A landscape with many peaks, sampled at points; each row gives a point and its height.
From any point a climber steps to the highest of the 3 points nearest to it. It stops when none of these is higher. Distance is the straight distance between rows; heights are no part of it.
Susa (h 333): [124 121  90 135  91 110 150 160  87 105  95 146 152 106 190 170 144 151
 171 127  75 116 104 181 109  92 185 115 136 149 146 158 113 160 126 113
 109 157 172  99 109 158 150 128 168  88 151 139]
nem (h 548): [129 190 143 105 156 155 108 125 125 176 154 182  97  77 116 102 153 117
  82 105 154 114  93 206 188 143 106 132 132 183 171 141 133  74  75 140
 144 117 166 172 151 109 113 133  81 180  86  99]
pelem (h 387): [124 130 117  93  88 125 150 144 107 130 130 137 127 111 165 140 131 122
 138 118 109 111 101 143 131 136 170 109 137 128 161 156 146 156 139 146
 104 130 148 134 121 150 152 119 140 130 131 131]
sepob (h 99): [153 121 139 163 159 142 104 104 224  76 122 138  78 150  84 129 175 144
 140 179 116 185 173  81 147 179  82 181  96 143 133  34 125 121 155 100
 120  51  70 108 122 145 120  99  90 126 169 173]
Vuruf (h 538): [149 164 146 110 144 125 116 144  78 153 135 161 119  81 135 129 173 122
  88 109 119 105  61 221 166  97 164 121 129 163 169 167 105  52  71 145
 153 131 184 141 135 127 136 112 117 116 108 114]
tade (h 86): [156 115 128 186 154 142 104  93 227  80  99 146  72 161 101 133 183 149
 144 195 128 188 186  65 159 173  83 160  89 133 141  20 119 126 174  99
 135  44  74 102 107 146 126  99 138 116 162 166]
dabab (h 108): [162 125  69  96 154 124 110 139  82 105 123 216 136  99 161 156 128 139
 227 159 136 154 159 111 151 102  99 181 110 179 132  73 130 136 138 132
 130 107 161 151 163  63 118 116 126 223  71 155]
Bof (h 467): [ 94 129 138 135 129 142 161 147 172 159 142  57 107 138  79  89 105 117
  79  82 134 115 133  58 106 131 117 106 159  72 108 140 109 110 123 138
 149 157  59 151 135 125 108 166 105  84 132  89]
bik (h 225): [127  96 167 121 134  84 142 113 173 127 103  98 113 164 114 133 110 124
  98 162 140 149 147  75  85 159 113 142 100  58  74 112 121 152 171 116
  98 111 110 102 112 146 149  94 140 137 146 149]
doke (h 206): [ 88 101 139 150 101 148 145 139 130 163 148  84 123 146 103 122  95 119
 113  89 128 106 132 102  89 112 163  84 154 105 130 167 142 134 141 121
 130 131  97 122 130 142 125 152 131  86 152 100]
maz (h 321): [101 109 141 155 105 147 135 147  80 153 148 106 135 124 130 126 123 114
 123  96 117  94  95 165 105  88 179  98 142 145 158 168 123 120 126 132
 138 132 139 114 135 149 140 153 143  82 152 102]
moto (h 532): [151 199 138 116 179 139  99 116 114 177 156 162 118  75 116  81 172 120
  69 101 152 107  68 223 177 101 122 129 136 178 155 157 126  19  55 136
 151 116 180 172 141  95 138 106  77 153  98 119]
Zanag (h 497): [105 193 136 109 162 144 109 138 132 171 162 149 103 100  90  84 145 108
  76  82 172 111  95 171 176 142  72 148 144 158 159 131 131  78  75 153
 159 118 134 164 148 114  89 152  63 177 103  83]
Vubev (h 406): [110 181 134 101 175 146 131 165 162 147 158 107  98 151  79  98 100 121
 102 116 171 133 124 101 107 142  70 167 152 113 116  88 117 105 119 158
 142 116  83 165 154 119  79 164  58 142 154  77]
nimat (h 36): [155 112 175 145 154  98 119 106 203 117 100 126 105 166 103 136 142 139
 102 187 136 175 156  83 102 178  92 159  85  75  93  64 101 153 166 102
 113  92  90  94  99 149 129  97 117 125 174 150]
leka (h 470): [138 181 100  84 141 184 107 138 133 129 156 183 113 102 140 147 129 120
 145 125 140 116 144 159 180 161  99 159 124 181 139  94 135 120  98 136
 101 111 150 164 151 106  72 156  83 184  71  97]
pemo (h 514): [145 195 142 115 171 155  96 105 136 176 163 191 117  65 130  86 154 115
  66 106 165 112  81 227 188 120 110 137 126 194 155 151 138  20  57 117
 140 103 187 198 149  91 123 122  58 173  77 117]
Tozin (h 419): [ 81  94 150 192 104 179 159 101 155 162 149  63 146 156 117 117  98 153
 110 112 107 120 140 130  71  88 169  45 174 116 112 173 120 151 127  77
 123 177  91  93 118 160 122 156 130  66 163 115]
daka (h 456): [ 81  96 151 187 105 184 162 103 173 184 144  55 140 160 115 108  96 154
 107 105 108 118 153 109  80 106 157  48 178 106 101 177 121 141 113  70
 122 180  68 105 111 145 120 156 132  49 156 118]
rop (h 475): [153 172 125 100 118 162 128 141 110 130 132 188 112  87 160 140 155 129
 129 115 123 103 104 177 182 149 155 125 117 164 175 126 126 109  88 148
 130 142 171 145 143 122 122 138 130 153  79 108]
zulum (h 502): [147 184 113 105 138 186 115 124 113 121 132 198 104  84 145 140 151 124
 138 120 129 106 122 182 186 154 112 149 118 194 153 108 142 100  93 127
 121 128 175 157 148 100 102 153  97 181  59 104]
tevid (h 306): [ 94  99 152 203 103 158 129 119  96 144 156  73 159 142 121 122 118 133
 113 103 107  99 115 163  97  80 185  69 171 138 123 170 105 127 103 104
 156 178 116 102 120 150 114 180 135  71 164 103]
vovuf (h 367): [101 152 131 110 141 136 149 152 133 159 140  95 106 141  82 101 106 112
  83  94 157 125 113  99 108 147 104 129 148 101 137 125 129 113 129 157
 143 134  97 153 155 126 110 153  93 131 129  80]
baz (h 457): [141 160 112  98 106 142 134 145  96 123 123 176 114  87 164 149 164 128
 136 105 109  95  91 192 170 132 164 112 130 162 174 150 122 114 104 143
 118 136 165 132 133 134 143 126 141 123 108 114]
fafo (h 67): [159 102  70 151  83  99 162 117  84  68  59 156 158 117 223 137 121 144
 211 133 115 141 132 120 121 107 133 120 134 169 129 147 136 169 153 135
 128 136 163 107 113 106 167  69 226 134 127 195]
kega (h 443): [124 191 112  88 145 159 120 138 137 156 151 157 106 106 118 138 134 131
 115 116 147 119 119 162 174 168  98 152 137 165 149 105 130 118  93 153
 120 120 144 174 146 111  86 150  77 175  88  84]
Taku (h 136): [165 128 121 133 139 125  91 108 178  72 132 134 126 152 104 145 141 153
 154 192 127 182 172  83 137 159  89 181  84 135 107  53 124 127 152 133
 112  79 100 123 134 120 102 123 103 144 142 156]
dovos (h 396): [122 113 120 141 112 122 149 166  60 138 115 145 158 103 170 166 151 146
 136 124  71 101  85 204 132  79 179 117 140 158 148 155 100 134 114 118
 117 153 185  97 122 159 154 142 148  83 154 118]
sesal (h 320): [ 89 100 165 201 104 167 118 113 124 156 154  58 142 138 105 102 120 152
 101  95 110 108 106 160 121  84 163  59 179 131 131 167 101 117  81  95
 154 187  93 121 113 149 110 188 106  56 155 111]
ber (h 326): [169 143  95 100  93 150 141 140  89  87 112 186 113  94 191 149 141 134
 177 118 115 101 124 140 146 131 150 125 123 158 154 126 138 149 112 135
 122 137 171 133 138 112 132 124 164 145  87 134]
kupo (h 111): [174 106 100 112 105 106 123  93 111  66  83 149 145 143 173 137 123 135
 177 160 131 146 165  93 135 140 118 147 111 118 109 107 158 175 149 137
 120 131 127 137 126 118 142 109 179 155 102 175]
Dipim (h 471): [149 156 134 138 161  99  86 150  29 171 130 132 163 104 123 135 161 121
  77  99 124 100  80 222 141  27 162 128 143 139 115 183 106  41  44 109
 177 145 177 130 116 125 138 139 131  90 127 117]
Kos (h 430): [ 97 163 144 120 142 148 145 155 164 156 150  84 106 130  68  68 120 117
  84  63 149 113 118  88 134 139  91 119 158  88 134 124 120 103  90 154
 171 150  73 172 158 121  92 186  80 118 125  80]
fefo (h 91): [162  90 104 138 152 109  87 102 123  71 109 163 137 136 126 147 149 155
 200 183 144 191 174  87 147 116  94 199  84 150 119  44 137 133 163 150
 138  98 129 116 158  90 117 118 141 183 121 178]
bugi (h 93): [157  98  95 134  90  98 152  98 106  70  69 148 156 131 195 128 116 135
 188 145 117 150 153  94 121 137 129 135 116 140 120 147 156 180 161 128
 117 135 141 112 108 116 160  92 212 139 119 186]
Fatuz (h 78): [147  82 107 148  95  84 131  74 137  74  53 131 163 143 174 139 118 143
 173 157 116 150 154  93 119 150 114 138  97 115 108 137 160 187 175 109
 104 140 144 111 103 129 171  88 219 131 124 207]
tek (h 431): [125 155 126  75 120 133 148 146 132 141 134 126 124 132 120 132 108 112
 111 123 143 124 120 115 118 162 124 130 128 106 133 118 140 145 143 167
 116 134 124 145 132 121 122 126 102 150 115  93]
sud (h 97): [158 108 137 137 128  96 107  87 167  80  91 123 135 157 132 151 138 153
 127 184 134 169 162  81 126 166  99 157  67  89  85  85 136 158 159 111
 115 113 116 108 104 141 123 113 154 136 137 167]
vedad (h 257): [119  93 112 132 100  89 152 111 143 109  99 114 155 145 168 156 109 129
 170 142  92 142 135 120  99 124 151 109 118 115 109 171 150 178 183  93
  91 139 149 100  86 153 187  84 166 114 150 180]
bage (h 117): [164 108 124 167 151 139  85 102 186  63 117 148  97 152  94 137 167 151
 155 191 132 190 169  77 157 147  76 181  87 143 134  32 138 122 179 129
 143  55  90 108 129 119 124 105 125 139 158 173]
leko (h 269): [129 108 167 126 147  93 147 130 178 131 114 104 115 158  98 123 108 116
  85 152 141 143 147  71  78 156 111 141 110  58  80 108 120 135 166 122
 111 109 101 114 115 138 136 104 127 121 159 129]
Ruv (h 299): [161 155  96  96 127 170 124 135  96  89 129 203 113  98 168 141 135 126
 188 128 132 106 146 134 163 141 129 148 114 168 152  96 139 132 108 135
 121 127 164 133 147  93 104 134 131 183  61 123]
rorob (h 138): [112  79 160 143 136  78 133  94 186 111  81 104 130 162 120 151 119 130
 108 159 120 157 153  87 112 162 115 123  94  70  80 128 129 174 192  82
  96 117 135 101  88 142 161  88 180 134 152 169]
fibi (h 526): [122 196 140 126 163 134 102 129 118 167 169 151 107  94  87  66 150  99
  58  81 168 102  74 175 180 117  98 123 152 161 164 162 125  55  59 141
 168 122 147 173 148 104 119 131  73 160 104  99]
muvi (h 224): [135 148 166 120 176 112 150 138 179 138 125 101 110 161  88 105 106 105
  93 161 161 148 147  72  72 151  91 163 125  82  93  91 110 107 151 132
 120 107  75 118 135 134 114 117  93 129 163 114]
zug (h 110): [174 100 110 123 118 112 107  92 112  72  86 163 154 139 161 140 130 149
 190 175 144 180 171  86 136 145  94 182  89 126 112  86 161 164 161 149
 136 130 124 115 134  99 127 117 171 169 103 175]
pim (h 428): [ 92 175 135 128 141 142 124 152 149 160 157 101 104 124  72  63 131 102
  69  54 156 108  91 123 148 139  84 132 165 116 150 130 126  91  75 153
 180 136 103 165 152 113  94 180  83 149 125  74]
faka (h 250): [ 99  76 169 137 140  93 159 121 177 139 119  90 124 167 107 130  89 111
 105 134 132 140 167  85  74 132 125 104 128  60  71 144 130 151 182  88
 106 111 109  90 112 140 145  84 165 118 147 134]
denob (h 316): [104 111 118 132  91 116 160 147 102 140 130 116 149 129 166 154 116 134
 161 123 100 103  99 163  89  95 180 101 141 137 142 169 138 168 159 110
 106 144 160  97 115 165 160 127 146  89 162 136]
Losat (h 113): [145 119  76  90 167 129 101 131  90  99 142 214 134  98 145 156 133 144
 224 158 141 141 165 112 159 105  96 188 102 177 125  62 122 121 145 135
 131  98 160 160 172  63 106 125 119 217  73 150]
lidet (h 209): [ 87  89 137 178 100 151 154 122 118 147 146  90 153 148 134 143 100 128
 140 111 115 110 130 138  71  85 180  71 156 130 126 170 138 144 146  97
 126 146 126  90 114 154 136 138 153  78 165 112]
kisim (h 313): [ 97 107 131 162 122 125 127 157  54 146 124 124 165 113 141 141 144 133
 119 105 100 102  88 207 113  67 177 112 146 147 144 164 103 123 109 122
 152 151 166  97 127 157 129 159 147  83 158 103]
Sezer (h 40): [151 107  72 133  70 116 154 138  99  65  85 142 157 107 213 153 136 155
 198 125  93 122 123 131 112 111 155 107 136 155 129 138 135 170 149 123
 116 141 160 117 114 136 147 103 193 110 125 173]
rov (h 221): [142 122 148 105 144  94 129 124 167 125 119 116 122 154 114 127 114 121
 103 168 141 150 151  87  98 170 103 154 114  71  96  91 134 151 160 142
 108 112  97 120 113 137 122  98 104 140 144 129]
Vup (h 167): [102  60 149 146 134  75 137  89 187 123  87 117 134 154 118 158 115 126
 123 161 117 149 161  96 110 141 123 107 106  75  79 152 135 169 195  69
  95 130 134  80  69 147 172  79 197 136 148 182]
kufu (h 427): [123 133 120 115 105 129 151 154  90 127 131 150 126  99 159 148 144 129
 135 115 102 102  92 177 143 111 176 113 129 146 167 153 128 138 122 145
 120 133 155 129 128 149 150 125 132 111 130 127]
Niz (h 358): [147 142 114  95  90 140 142 143 113 113 121 147 118 107 176 151 132 134
 155 122 111 108 110 142 141 150 169 118 124 139 155 147 133 146 123 146
 112 146 156 135 123 138 137 124 139 132 117 127]
kug (h 84): [165  95 111 140 145 117  86  86 138  69 107 156 139 152 130 143 155 165
 179 185 141 191 174  82 138 138  87 195  73 138 116  49 141 135 171 133
 138  87 112 112 137 110 116 115 156 152 129 180]
zok (h 281): [148 123 121  95 111 100 131 113 144 100 116 123 140 140 151 148 110 128
 140 154 123 138 151  91 124 165 132 132 103 109 110 126 146 183 155 135
  91 132 131 134 109 136 147 107 142 133 116 147]
Lun (h 439): [ 91  97 146 147 122 144 160 132 171 162 137  58 125 154  90 115  90 115
  98 101 134 119 162  71  79 117 137  95 149  77  84 158 127 123 152  98
 128 131  78 118 120 129 127 127 141  84 137 114]
zafa (h 567): [135 179 139 107 147 148 118 133 108 161 152 169 112  84 111 102 159 104
  87 102 153 104  73 205 181 138 126 123 130 163 187 150 129  74  81 155
 147 125 162 148 147 113 129 127  93 148 100 100]
lupup (h 324): [145 135 116  83  96 120 138 139 124 118 128 131 120 128 159 148 119 127
 139 132 120 125 125 114 137 166 141 127 125 119 138 117 147 163 135 150
  97 134 137 145 127 125 140 125 131 135 112 123]
zos (h 371): [ 79  96 153 201  99 170 134 112 143 158 150  61 150 142 118 117 112 148
 106 103 112 105 124 138  89  86 170  58 171 134 122 168 107 135 107  93
 143 178  92 102 120 156 109 171 125  58 160 106]
viko (h 498): [ 84  93 150 164 115 161 155 129 178 185 151  54 119 144 103 107  95 130
 102  90 117 116 158  87  94 118 146  64 172  98 103 161 113 134 119  95
 128 166  64 124 119 133 127 162 116  61 145 104]
nute (h 503): [125 133 134 124 116 127 128 159  91 153 140 133 115  98 127 123 141 118
 106  92 124  99  82 180 136 110 169 106 136 145 181 164 121 107 117 156
 142 133 148 131 137 141 138 132 125 104 132 105]
mek (h 327): [165 129  98  99  88 131 145 119 108  88 112 155 132 122 187 140 131 132
 168 140 109 111 121 113 134 155 153 128 126 130 140 144 146 162 131 145
 100 133 149 142 124 134 137 108 159 142 105 147]
Mivag (h 328): [122 110 146 109 139 113 157 137 153 143 132  90 114 154 115 127  97 114
  92 124 144 132 134  73  83 147 112 124 135  68  96 128 131 138 159 147
 120 127  92 120 131 126 128 108 115 125 142 112]
tige (h 318): [115 121 149 170 137 116 101 137  39 148 136 105 180 126 125 121 145 123
  99 111 114  95  93 219 126  49 167 117 157 141 114 176 102  91  74 113
 173 165 160 101 120 150 121 167 146  79 153 109]
mir (h 525): [149 196 127 114 167 170  99 110 122 164 142 199 110  60 136 112 156 125
  89 116 146 101  95 214 202 141 105 140 113 201 159 130 134  60  68 121
 130 119 187 177 154  90 116 136  81 172  68 109]
kuve (h 469): [114 179 131  88 141 147 129 152 125 172 152 140 105 110  99 106 132 110
  86  93 158 102  97 154 161 146 107 133 138 144 167 132 137 104  98 168
 143 131 129 155 150 113 109 149  88 167  99  82]
nezi (h 420): [101 185 137 116 169 152 146 159 181 153 143  99 113 151  67  64 117 121
  88  78 170 110 121  84 118 147  70 147 163  96 116 103 110  88  92 152
 174 134  68 172 162 123  84 191  70 138 137  71]
kot (h 330): [106 113 148 194 116 143 108 126  96 162 161  67 134 125 100  97 135 130
  94  80 111  91 103 166 145  78 169  71 166 132 135 168  91 109  75 108
 163 171  96 129 120 153 120 187 104  62 155 109]
Zodu (h 146): [104  65 134 154 129  77 135  77 187 121  57 111 153 154 128 153 121 139
 143 157 104 159 151  97 119 142 121  99  95  90  84 147 138 180 196  65
 101 142 140  80  65 152 177  81 221 120 142 191]
bodur (h 305): [132 134 148 168 154 126  93 136  28 152 130  97 189 120 129 125 126 109
  89 108 112 100 103 215 133  36 162  97 170 134  78 180  95  81  48 103
 187 198 170 114 122 134 118 180 148  86 135 114]
Potaz (h 340): [131 121 107 107  87 113 154 126 116 108 109 129 132 118 181 151 125 133
 156 130 101 112 124 122 121 139 156 112 127 128 141 153 140 174 151 134
  95 130 141 133 113 146 159 111 157 114 127 154]
putiv (h 382): [124 152 140  88 126 116 131 135 148 148 140 108 120 147 105 126  96 117
  95 142 148 135 139  89  99 162 113 137 135  90 117 109 135 143 143 154
 118 118 103 133 132 129 115 123  94 143 140 100]
buz (h 254): [129 122 137 148 145 103 112 156  31 159 112 142 166 102 152 158 146 128
 114 119  98  95  87 228 135  54 160 129 139 148 122 176  98 104  78 114
 155 162 194  94 112 154 136 150 148  92 141 115]
dus (h 11): [181 101  89 113 109 115 139 109  69  89  86 188 144 112 206 142 111 138
 206 154 139 157 151  96 129 121 110 155 118 159 140 107 150 166 140 155
 133 132 149 122 146  83 153  95 185 191  89 170]
buvu (h 298): [118 100 105 115  91 111 152 125 126 111 108 120 145 129 167 150 113 127
 166 137  96 123 129 122 101 135 165 105 123 118 120 164 142 175 165 117
  88 141 150 116  99 151 171  99 161 114 144 153]
Totub (h 472): [118 161 127  90 130 145 136 149 126 156 149 135 113 122 110 115 120 114
  94 102 150 119 109 138 137 157 119 131 145 126 160 122 133 133 120 171
 130 127 127 149 141 124 107 145  94 159 109  89]
devar (h 312): [ 82  69 153 164 127 121 163 110 166 149 137  82 136 171 116 135  89 117
 136 131 121 128 174  86  69 106 143  79 131  88  88 169 140 143 183  70
 106 135 106  76  95 147 151  97 173 104 145 138]
fevo (h 196): [ 88  82 145 147 111 121 166 127 138 141 132 100 144 161 147 147 105 125
 159 130 109 123 142 120  65 102 168  81 141 109 113 185 152 170 177  85
 108 140 134  83  95 147 158 106 144  96 160 143]
loz (h 392): [101 186 129  98 170 141 123 159 140 169 154 121 108 134  80 104 112 123
  95 112 177 123 115 122 130 152  76 163 152 135 143 103 124 113 101 157
 151 118  99 161 156 110  80 166  64 158 131  69]
sul (h 151): [159 149 131 115 137 121 103 119 166  89 127 127 121 151 106 145 130 147
 139 186 127 165 159  90 130 173  96 173  98 116 105  69 129 143 138 144
 101 108  98 126 136 132 103 116  92 148 127 136]
Nad (h 450): [102 173 132 111 136 148 136 158 127 170 153 121 107 123  92  86 127 110
  85  76 162 108  99 136 144 147 105 130 149 124 160 131 125 112 112 169
 155 134 114 159 155 113 104 160  96 149 113  73]
Defef (h 115): [149 116  80  95 160 121  92 123 104  74 140 176 136 122 130 154 126 136
 214 171 135 162 168 103 156 119  92 194  99 173 120  65 130 121 138 149
 127  86 149 154 173  76 108 115 116 208  95 153]
Padek (h 64): [163 121 156 149 145 108 110  92 193  84  92 137 107 156 106 143 156 153
 124 209 128 183 166  80 130 169  89 170  86  92 106  48 113 146 164 101
 106  81  95 104 101 146 124 107 122 129 156 158]
Subeb (h 407): [ 91 113 146 181 104 155 128 134 126 171 163  65 118 128  93  86 131 133
  97  76 113 101 115 123 133 104 156  68 176 116 138 172 102 114  81 116
 157 164  76 139 125 138 121 187  97  56 147 106]
Kugu (h 160): [139 159 158 117 174 129 133 152 205 120 152 119 103 158  72 123 114 126
 117 183 134 165 152  96  89 165  76 179 121 112 122  60 107 104 127 130
 116  81  67 133 141 148 107 100  42 127 173 123]
Mozeg (h 12): [183 119  81 104 116 131 138 118  73  74 104 196 139 117 180 137 123 137
 209 151 136 143 153 104 132 124 120 153 113 154 141  99 149 161 133 148
 130 127 151 120 146  85 143 111 163 189  81 165]
Kanov (h 513): [136 153 142 132 155 111  96 149  66 164 147 132 137  95 114 112 174 114
  82  91 134 103  67 211 162  61 156 124 136 152 146 176 109  32  60 135
 168 128 161 140 133 124 138 126 123 100 122 108]
kezik (h 112): [146 153  95  95 151 147  86 139 147  77 161 144 125 136 111 161 134 141
 174 161 125 155 163  99 156 156  85 191 109 160 105  61 119 117 128 148
 107  82 113 151 154  97  84 131  83 166 113 134]
gab (h 302): [ 93  92 136 127 108 119 158 131 138 151 139  77 128 146 131 137  92 116
 123 115 129 118 145  97  80 125 152  94 134  85 110 169 150 150 178 122
 111 130 116 110 114 147 142 115 148  98 148 118]
resa (h 393): [101 132 135 125 115 134 132 152 106 161 143 115 116 120 107 105 121 108
  95  78 140  99  98 140 130 125 147 104 143 119 170 160 133 116 126 157
 148 130 117 139 140 135 125 144 116 122 125  95]
neb (h 231): [105 110 156 201 125 145 104 123  71 144 148  81 179 130 119 109 133 127
  86 104  99  92 102 198 124  56 179  79 174 134 114 167  95 109  71 107
 172 188 134 112 123 154 116 189 134  68 152 108]
pof (h 252): [ 98  88 141 126 109 106 156 125 152 142 132  93 139 149 139 138  88 113
 131 135 119 126 149  92  82 129 148 105 124  91 100 163 150 164 177  96
 104 122 129 108 106 149 160  93 150 115 152 138]
Funo (h 369): [ 81  84 134 164 110 150 160 122 157 159 144  78 139 157 119 130  86 124
 127 108 123 120 156  91  63 101 157  76 146 100  97 171 142 147 169  91
 117 139 106  91 111 140 144 117 156  81 140 119]
seso (h 201): [100  73 144 142 127  85 155 101 165 134 100  98 142 148 131 148 102 122
 139 145 102 142 154  98  90 130 137  92 117  81  89 170 149 170 192  87
  95 130 138  84  79 146 176  84 176 123 149 164]
Zunev (h 181): [118  79 168 138 154  83 138 105 191 132  95 108 109 162 103 135 112 122
  93 163 133 151 151  81  90 152 103 134  91  58  69 110 117 159 179  92
 103 108 107  90  99 147 157  87 161 127 163 152]
Mesuv (h 118): [101  77 172 149 144  65 117  74 209 125  65 114 122 170 112 158 132 141
 111 170 118 159 162  98 127 155 106 113  83  73  79 116 112 174 197  80
 102 122 126  74  68 155 163  93 216 135 167 179]
Vaz (h 452): [ 87 109 137 163 117 155 140 137 156 180 162  53 105 129  87  89 114 128
  98  67 122  99 127  93 132 123 138  70 176  93 136 168 112 119  92 110
 148 173  60 151 126 123 125 175  97  66 133 106]
rezo (h 445): [ 98 144 136 142 125 147 147 156 162 161 140  68  96 133  86  75 123 113
  83  63 142 104 120  88 129 139 112 107 166  93 124 137 123 111 101 142
 173 159  71 173 143 121 104 181 100  97 126  92]
zoduf (h 178): [150 144 153 119 163 112 125 128 189 113 129 120 117 163  94 128 126 135
 111 190 140 170 157  86  98 161  83 167 105  99 106  59 112 125 141 126
 114  90  92 123 126 146 107 106  69 130 161 130]
vete (h 124): [153 145 124 139 146 133 100 120 194  64 143 128 107 153  95 142 149 146
 151 191 123 178 172  92 140 164  80 184  96 156 108  49 120 112 147 133
 104  65  76 128 150 134  98 104  78 142 158 161]
gavoz (h 394): [ 98 150 136 144 123 135 116 138 112 163 153  92 106 129  77  76 138 101
  85  64 143  96  96 133 148 125 137 110 156 133 163 154 127  85  88 150
 178 145 109 157 148 127 117 163 101 114 126  96]
robur (h 137): [166 135 109 107 131 119 107 108 140  79 129 145 134 148 127 148 132 140
 164 177 138 166 168  92 134 160 100 170  94 125 100  69 137 146 140 141
 109 110 115 125 132 121  99 120 114 157 109 149]
bubo (h 397): [128 134 145 165 150 118  86 152  36 160 143 110 169 107 117 113 153 111
  86 101 123  95  89 210 138  35 168 112 154 139 129 176  89  68  58 112
 183 157 156 131 125 138 129 166 129  77 137 111]
Darop (h 128): [161 130  94  93 124 137 109 115 117  79 136 160 139 131 141 151 128 125
 180 165 137 152 171  96 144 143 104 175 105 152 107  80 145 146 132 146
 111 118 133 133 137 102 103 129 123 176  86 138]
tuke (h 133): [158 162 111  80 121 132 120 126 132 110 140 142 134 139 130 147 116 131
 145 159 135 146 147 102 126 173 110 160 104 121 113  93 133 153 130 155
 100 113 122 139 128 122 107 129 100 152 110 121]
git (h 33): [174 108  79 124  96 122 148 122  70  73  85 190 135 110 212 129 119 132
 204 133 126 137 131 113 132 113 137 137 125 163 144 126 141 172 133 156
 129 138 163 119 134  86 161  89 197 159  89 181]
tunu (h 158): [129  91 147 120 111  76 137 100 158 115  94 107 142 148 140 147 107 128
 128 151 122 151 153  89 106 153 125 124 100  81  87 135 149 178 186  97
  92 122 128 112  91 149 162  92 157 128 138 166]
Lik (h 461): [130 134 138 129 121 123 127 158  71 156 120 158 132  91 145 149 159 128
 115 108  99 108  72 209 154  93 169 121 127 160 164 157 111 103 104 136
 137 137 173 119 133 142 141 125 143  93 136 110]
vap (h 433): [ 95 126 143 139 111 150 149 149 134 166 148  70 102 126  87  82 114 114
  88  66 136  96 118  95 126 129 134  92 163  94 146 149 127 110 117 140
 153 156  80 145 144 120 114 175 113  97 128  90]
leval (h 455): [135 172 123  84 120 155 130 144 117 158 147 168 110  98 136 125 135 109
 116 113 132 112  99 160 164 161 131 129 137 151 171 132 137 129 110 157
 124 135 149 154 141 118 119 142 106 151  97 101]
Mered (h 546): [136 183 139 122 163 131 100 130 108 168 158 148 121  99  97  81 170 100
  65  88 157 104  69 201 173 110 130 126 142 171 166 165 125  34  56 146
 164 112 161 165 142 100 130 112  86 153 107 111]
rifu (h 398): [110 122 129 124 103 127 147 157  89 151 134 133 136 119 160 151 130 124
 139 112 107 100  91 172 119 105 173 114 139 141 161 162 128 143 134 132
 122 129 150 120 127 156 149 132 141  99 151 110]
boso (h 80): [141  83  89 146  85  91 155 101 119  59  60 131 167 125 201 138 125 138
 192 143  99 157 141 111 114 127 132 116 113 143 116 152 155 185 175 102
 104 147 154 117  95 134 183  82 209 115 127 196]
Gib (h 120): [142 146  78  89 154 152  98 135 113  88 156 178 119 116 133 152 128 127
 198 155 147 140 174 116 163 130  93 182 109 171 122  75 130 116 127 138
 118  93 153 151 163  81  86 135 117 196  73 123]
Gev (h 85): [144  98  99 123 168 119  75 115 141  59 141 155 122 133 106 144 143 160
 202 183 132 179 171  90 156 126  81 199  87 177 122  34 123 106 162 150
 133  61 115 137 169  92 117 106 124 178 142 174]
Fef (h 125): [150  92 130 128 112  83 120  77 161  83  71 126 145 152 139 148 128 149
 130 173 122 162 162  87 127 165 118 138  88  91  87 114 147 171 171 105
 104 125 128 111  93 141 152  99 190 128 140 186]
mozu (h 544): [128 159 138 117 136 137 127 146  96 166 147 142 110  96 121 107 154 114
  92  96 138  98  72 188 159 121 152 108 144 151 186 155 124  83  91 157
 144 127 147 144 144 119 136 131 106 127 117 105]
poz (h 98): [175 102  89 117 138 111 104 105  97  86 116 177 151 123 155 146 130 151
 209 167 145 189 168  89 139 120  89 191  95 150 121  68 142 150 146 153
 138 111 140 122 149  78 131 113 150 199 101 175]
vosat (h 325): [113 114 123 100 104 112 147 143 122 145 140 115 129 139 142 143 107 121
 134 120 120 118 117 108 103 146 149 111 129 104 145 158 144 156 162 136
 102 125 126 129 122 143 153 118 131 116 140 123]
fenup (h 122): [142 173 116  87 148 143 119 151 152 118 157 135 128 144 110 152 113 133
 135 167 148 147 148 114 139 173  85 175 117 129 109  78 122 132 124 156
  98 108 107 156 145 128  80 131  77 155 116 108]
beled (h 258): [ 92  98 133 162 103 148 145 137 104 152 154 103 139 137 127 127 107 124
 129 106 120 105 116 140  88  87 182  82 158 131 153 167 129 138 149 118
 132 138 119 102 130 156 130 150 136  76 154 107]
tiru (h 453): [112 123 132 120 101 127 143 150 104 152 143 131 125 109 144 128 129 112
 115 108 123  98  89 154 127 123 168 101 141 130 168 164 133 137 132 152
 120 128 149 129 132 142 145 133 124 107 138 110]
Lovis (h 123): [176 118 110 107 111 112 116 106 119  68 111 152 146 138 159 133 129 135
 172 164 134 154 161  80 139 153 111 160 105 118 111  99 153 165 140 138
 107 128 123 130 127 113 121 118 149 161 103 164]
rumu (h 447): [118 143 143 157 132 127  91 143  73 155 153 109 135 110 104  97 156 104
  85  82 132  98  80 196 148  76 163 103 147 145 152 172 108  62  69 140
 170 135 135 139 134 139 131 150 119  86 144 106]
vimi (h 389): [115 162 140  99 149 134 140 156 156 149 141 101 117 157  84 104 100 119
  93 122 161 138 132  81  94 149  81 151 135  87 112  98 117 116 127 147
 136 126  87 150 145 121  95 144  78 140 142  81]
redu (h 528): [154 188 131 108 147 179 107 124 115 136 134 191 100  74 134 117 151 119
 101 125 129 101  94 209 189 141 122 130 120 186 172 135 127  74  73 139
 131 131 187 162 142 109 119 144  91 170  71 107]
gav (h 385): [133 126  97 116  91 124 150 162  95 107 118 153 133 101 187 160 145 141
 163 119  76 104  96 168 133 119 178 109 130 151 152 152 121 153 124 129
 103 144 166 122 121 155 154 116 157 102 131 137]

Where does a climber stop that starts at each point below?
vimi: Bof
Ruv: zafa
bodur: zafa
Mesuv: viko
denob: zafa
kega: zafa
faka: viko
tevid: viko
neb: viko
